Each row is a point on a landscape with many valleys, with its height.
A ball rolls from a point to whichever of its 2 nearest points has the largest drop for the distance, and stops where none of them is lower. Distance is the straight distance between rows; heights are no part of it.
J_511: [130 135  72 180 120 115 117 116 109 131 113 160 170  89 178 123  67 162
  84 100 165 138 187  89  90  99 112]  height 73.1
J_415: [119 122  47 124 133 105 117 140 124 114 179 124 163 144 156 109 138 110
 153  77 133 151 161 105  77  68 123]  height 45.0
J_852: [121 139 109 186 101 164 161 157 120 115 145 121 113 165  62 136 154 145
 156 123 153  87 120  87 147 139 121]  height 64.0
J_557: [117 107 141 125 154 126 105 127  98 113 115 103 143  95 180 103 111 142
 112 140 120 142 150 157 159 108 123]  height 53.1
J_427: [148 150 163 157  92 168 149 100 102 126  55 127  86  83  98 120 109 171
  54 147 150 106 107  93 169 130 111]  height 76.3
J_747: [130 135 191  89 131 108 111 110 139 162  58 140  80 100 177  94  94 115
  85 133  97 108 122 151 165 126 124]  height 84.9
J_27: [123 180 122 133  76 140 183 156  96 111 101 135  60 165  39 149 158 136
 108 148 161  76  93 135 130 152 119]  height 68.8
J_754: [139 163 154 154  70 134 179 122  96 128  88 129  50 136  43 127 147 149
  81 162 153  70  86 121 138 178 125]  height 71.3
J_306: [121 107 160 135 168 158  98 135 123 104 174  67 186 104 149 163 135 206
 130 148 146 191 160 122 132 131 128]  height 39.9
J_854: [127 116  60 153 128 114 154 125 141 133 118 182 151 131 150 135 121  77
 135 103 145 129 138 127 105 137 121]  height 30.1
J_157: [124 132 123 147 111 126 168 152 136 146 123 142  95 201  95 100 162  63
 190 117 119  80 119 126 142 158 132]  height 55.4
J_629: [139 164 146  89 103 171  88 111 128 129 150 110 129 102 118 176 103 197
  91 144 121 161 108  98 116 104 117]  height 60.6
J_981: [159 175 151 124  73 172 116 125  93 125 157 103 103 118  86 173 106 193
  91 153 131 129 107 101 128 118 123]  height 55.3
J_994: [123 153 139 113 100  99 162 138 149 126 131 144  40 162  56 154 162 104
 166 150 119  79  68 119 115 162 117]  height 37.5
J_214: [127 155 121 107 122 155  83  95 157 133 144 129 148  82 158 161  89 203
  95 127 121 162 135  69 101  87 110]  height 63.4
J_310: [116  76 138 115 174 138 115 154 147 114 205  85 205 142 113 181 169 151
 198 119 133 191 149 137 101 144 160]  height 51.5
J_675: [ 82 177  73 166 114 129 160 124 142 103 149 143 101 176 141 122 153  85
 182  94 138  97 145  93 119 110 105]  height 23.4
J_442: [132 148 128 150 122 131 175 129  95 127  62 118 109 152 104  81 167  97
  92 129 136  94 107 163 153 146 121]  height 64.2
J_869: [105  87 144 152 172 144 112 143 121 111 137  98 172  95 162 122 129 175
 118 159 147 152 160 140 155 140 130]  height 47.3
J_71: [105  89  71 125 165  81 116 101 158 111 172 138 154  95 204 105 113  75
 168 120 127 137 158 132  98 105 145]  height 63.3
J_751: [144 165 116 135  72 118 176  79 132 141  38 189  96 150 102 121 101  93
  76 111 132 101 103 128 128 163 122]  height 62.1
J_293: [148  99 105 135 145 103 123 162 119 133 181 147 151 145 112 151 150  81
 195 110 110 135 120 127 109 131 126]  height 42.2
J_611: [132 136  84 181  91 161 166 123 128 126 103 147 136 173  84 105 130 138
 138 109 164  92 142  90 147 143 121]  height 61.0
J_265: [149 173 170 143  80 144 157 114  87 125  82 115  54 106  81 131 120 161
  63 159 137  92  84 113 153 142 111]  height 73.9
J_935: [100 177  78 156 101 123 143 103 142 125 158 143 114 161 157 115 105 116
 147 100 128 110 141  91 113 115 115]  height 30.3
J_220: [ 80 126  85 118 140 125 147 178 155  95 173 127 113 149  81 161 195  91
 203 104 130 125 121 119 131 107 114]  height 24.8
J_791: [125 136  90 171 105 137 183 122 138 141  86 161 126 187  97  98 140  84
 157 107 146  97 138 115 139 164 137]  height 58.4
J_547: [152 130 143 102 129 105 115 148 122 136 180 143 127 160  98 147 144  80
 165 119  95 128 100 167 119 147 143]  height 47.4
J_428: [123  53 136 104 175 124 104 144 142 123 136 108 194 100 147 155 158 117
 133 159 133 177 131 191 124 143 157]  height 58.0
J_995: [120 129 180 112 158 161  93 132 104  95 172  64 153 110 118 165 143 197
 127 149 120 184 131 132 137 124 130]  height 32.9
J_501: [149 144 195  95 139 166  84 133  99 145  95  88 119  99 151 128  98 197
  92 140 122 146 146 109 172  85 132]  height 44.3
J_526: [123 109  92 150 126 131 151 131 147 123 105 172 145 115 119 145 125 124
 116 129 143 131 115 131 133 169 120]  height 21.0
J_152: [121  94 120 141 167  71 134 124 100 113 142 124 130 124 175  91 152  46
 181 135 106 129 122 152 139 128 129]  height 66.1
J_579: [149 142 155 115 117 110 140 154 122 157 141 131  94 187  91 110 156  63
 159 123  98  88  96 172 123 160 153]  height 51.7
J_738: [151 140 202 102 110 129 108 133 115 161 125 100  88 142 109 109 114 155
  96 149 103 109  99 158 150 145 132]  height 25.7
J_72: [113  83 104 124 166  81 124 101 128 111 126 124 137 102 206  93 135  63
 157 139 119 129 143 153 134 109 135]  height 65.8
J_379: [139 130 124 149 117 163 141 121 100 111  55 145 122  74 105 138 115 161
  49 139 159 135 118 114 163 133 111]  height 78.6
J_901: [110 139 121 101 149  95 137 147 148 109 175 123  87 151  96 134 190  57
 221 114 102 118 100 112 133 118 116]  height 27.6
J_533: [106 159 130 175 104 149 138 138 105 114 182 129 129 128 110 176 106 168
 123 133 146 120 130 132 154 161 125]  height 42.1
J_934: [152 101 147 145 149 161 117 129 101 121  58 137 150  56 137 143  97 165
  67 151 153 158 139  97 161 116  99]  height 81.2
J_206: [165 100 171 116 151 170 120 151 113 145  65 144 176  95  77 147 135 176
  71 165 153 153 123 163 137 167 137]  height 74.0
J_702: [131 112 178  67 162 109  71  85 162 140 129 120 134  86 192 100  92 129
 134 138  87 147 129 123 138 107 138]  height 50.0
J_988: [121  96  57 176 148  80 117 128 105 128 155 125 178  87 198 110  85 141
 111 116 165 137 197 105  74  97 122]  height 68.4
J_537: [150 129 158 110 120 155 140 148 129 135  54 140 123 118  41 124 151 153
  52 155 158 126 103 177 135 166 123]  height 70.0
J_769: [132 168 160 155  94 165 127 148  82 107 169 105 135 125 108 160  99 188
  99 138 140 133 133 129 147 130 127]  height 48.8
J_821: [ 64 153  62 156 129 125 172 156 159 109 142 129 113 179 122 137 179  78
 194 103 146  95 151 117 134 118 115]  height 17.8
J_342: [158 138 195  96 127 116 141 175 116 130 164  93  60 161  31 148 185 144
 132 149 100  99  68 151 103 154 131]  height 24.5
J_966: [143 142 172 130 123 137 136 151  90 125 147  95 100 145  72 127 156 153
 123 143 116 114  84 141 143 147 126]  height 10.5
J_610: [136 166 140 124  92 108 166  90 142 153  56 166  70 171 108  99 122  70
  89 114 115  83 103 155 119 164 133]  height 59.3
J_998: [123  90  81 153 156  72  97 104 126 138 141 122 171  81 220  83  82 145
 130 110 141 141 197  92  86  79 125]  height 64.6
J_815: [107  79  93 118 168  78  91  86 165 123 171 121 172  84 212 100  97 129
 160 130 132 152 176 111  93  97 139]  height 60.2
J_23: [139  83 134  96 148 112  80  86 172 155 132 132 165  92 208  98  81 129
 140 135 106 151 148 106 119  87 139]  height 55.2
J_795: [119 107  48 159 127 114 135 143 133 129 162 128 168 164 152  98 139 106
 168  77 155 122 180 109  85  93 136]  height 48.9
J_443: [137 144 103 167 104 131 122 105 110 158  82 169 159  90 169 108  54 149
  76  98 142 126 171  92 120  93 118]  height 76.7
J_763: [124 120 172 111 152 144 110 152 109  96 189  74 126 141  90 136 165 166
 151 136 111 153 108 137 141 140 137]  height 23.5
J_142: [126 137 131 119 121  97 134  86 166 131 125 161  75 121 149 123 120  78
 142 120  91 111  82 107 121 145 117]  height 53.0
J_475: [125 132 113 157 137 116 164 140  73 112  94 119 123 144 152  91 153  85
 117 121 136 115 135 163 145 136 118]  height 61.6
J_115: [115 153 135 104 141  89 146 148 156 117 156 136  53 140  77 140 192  63
 191 136  96  96  73 122 123 144 109]  height 32.1
J_684: [109 130  59 162 117 108 143  94 156 126 114 172 140 129 175 111  99 107
 130  94 129 125 143  84 100 112 121]  height 37.0
J_452: [139 120 163  80 131 127  78  98 176 159 121 144 121 108 156 142  95 137
 117 149  92 145 101 133 127 139 138]  height 43.2
J_149: [133 141 125 152 100 118 152  86 133 150  53 182 131 112 161 110  52 138
  83 110 124 117 145 106 137 124 117]  height 79.9
J_617: [130 121 139 111 142 166  86 106 164 142 102 122 161  82 178 140  84 199
  90 141 142 164 165  82 126  99 118]  height 58.3
J_790: [141 103  66 143 130 103 140 150 137 142 161 184 155 135 130 156 124  68
 178 107 125 128 130 123  88 132 128]  height 36.6
J_518: [120 103 120 147 159  98 153 144  97 124 105 121 124 147 144  94 177  43
 160 121 111 109 125 167 136 137 136]  height 64.1
J_20: [142  92 116  88 134 160 102 142 169 150 149 121 187 156 120 144 135 140
 137 117 130 167 144 149 108 127 163]  height 46.1
J_45: [137 115 161  86 140 108 109  95 179 147 140 134  94 114 135 116 129  96
 147 134  91 122  79 127 126 158 136]  height 49.1
J_969: [106 170  78 123 109 125 110 126 134 102 193 118 131 149 153 132 111 136
 138  85 120 143 149 112  95  68 114]  height 38.8
J_436: [129 147 127 118 102 117 161  85 167 142  97 146  66 165 119  96 138  84
 132 126 108  84  82 111 124 148 131]  height 56.3
J_385: [140 126 106 113 109 148 115 122 137 135 111 158 154 123 135 135  99 147
  86 124 138 142 129 133 123 123 125]  height 31.8
J_490: [147 154 216  92 115 159 106 138  98 142 111  88  94 119 125 128 109 186
  76 149 108 122 120 143 160 117 129]  height 35.7
J_605: [151 131 149 123 124 133 157 138 127 128  38 141  89 139  85  88 150 116
  52 133 140 100 106 184 144 152 124]  height 66.8
J_137: [116  48 127 106 178 115  89 125 145 135 128 110 199  85 208 144 111 142
 129 156 151 174 181 177 112 117 152]  height 62.2
J_479: [118 129 108 180 131 127 145 134  59 105 103 110 144 111 169  94 125 127
 112 136 148 123 152 143 158 107 116]  height 58.2
J_528: [140 118 134  79 130 167  87 127 157 151 125 128 189 133 142 147 109 161
 103 124 131 176 149 160 111 112 160]  height 41.1
J_932: [144  86 113 111 154 133 105 152 159 129 190 120 174 144 116 149 156 115
 182 109 128 165 132 124  97 128 147]  height 47.2
J_948: [ 93 175 121 140 100 124 148 156 131 112 208 132  94 179  92 166 129 127
 190 126 111  96 128 136 128 143 121]  height 26.9
J_671: [130 119 159  87 152 102 109 140 146 107 217  94 102 145  82 123 177 101
 216 115  91 142 106 114 129 119 132]  height 21.4
J_288: [117  61 143 107 188 133 110 163 123 110 171  77 204 127 136 166 172 143
 152 143 137 190 146 184 120 135 170]  height 55.1
J_346: [129 144 144 106 117 109 124  88 152 159  52 169 104 116 184  95  79 103
  82 109  96 118 115 133 142 111 141]  height 82.7
J_733: [117 187 115 154  70 150 174 148  99 112 132 117  69 174  56 147 166 134
 146 137 151  78 108 103 135 133 117]  height 66.7
J_615: [141 131 193  92 156 162  64 115 118 145 115  85 161  82 166 149  97 202
 111 151 116 174 159  99 146  83 125]  height 51.1
J_459: [172  81 176  93 156 155 106 153 130 163  57 139 186 105 114 127 126 140
  87 160 133 163 137 178 147 153 148]  height 76.8
J_353: [ 95 168 130 141 111 120 131 140 114 109 208 116 123 164 120 147 124 141
 155 114 117 118 129 151 142 137 125]  height 33.8

Where does a ball stop that starts at each point below?
J_791: J_854
J_346: J_815
J_415: J_821
J_427: J_854
J_981: J_948
J_288: J_854
J_214: J_966
J_751: J_452
J_610: J_452
J_137: J_966
J_479: J_966
J_934: J_966
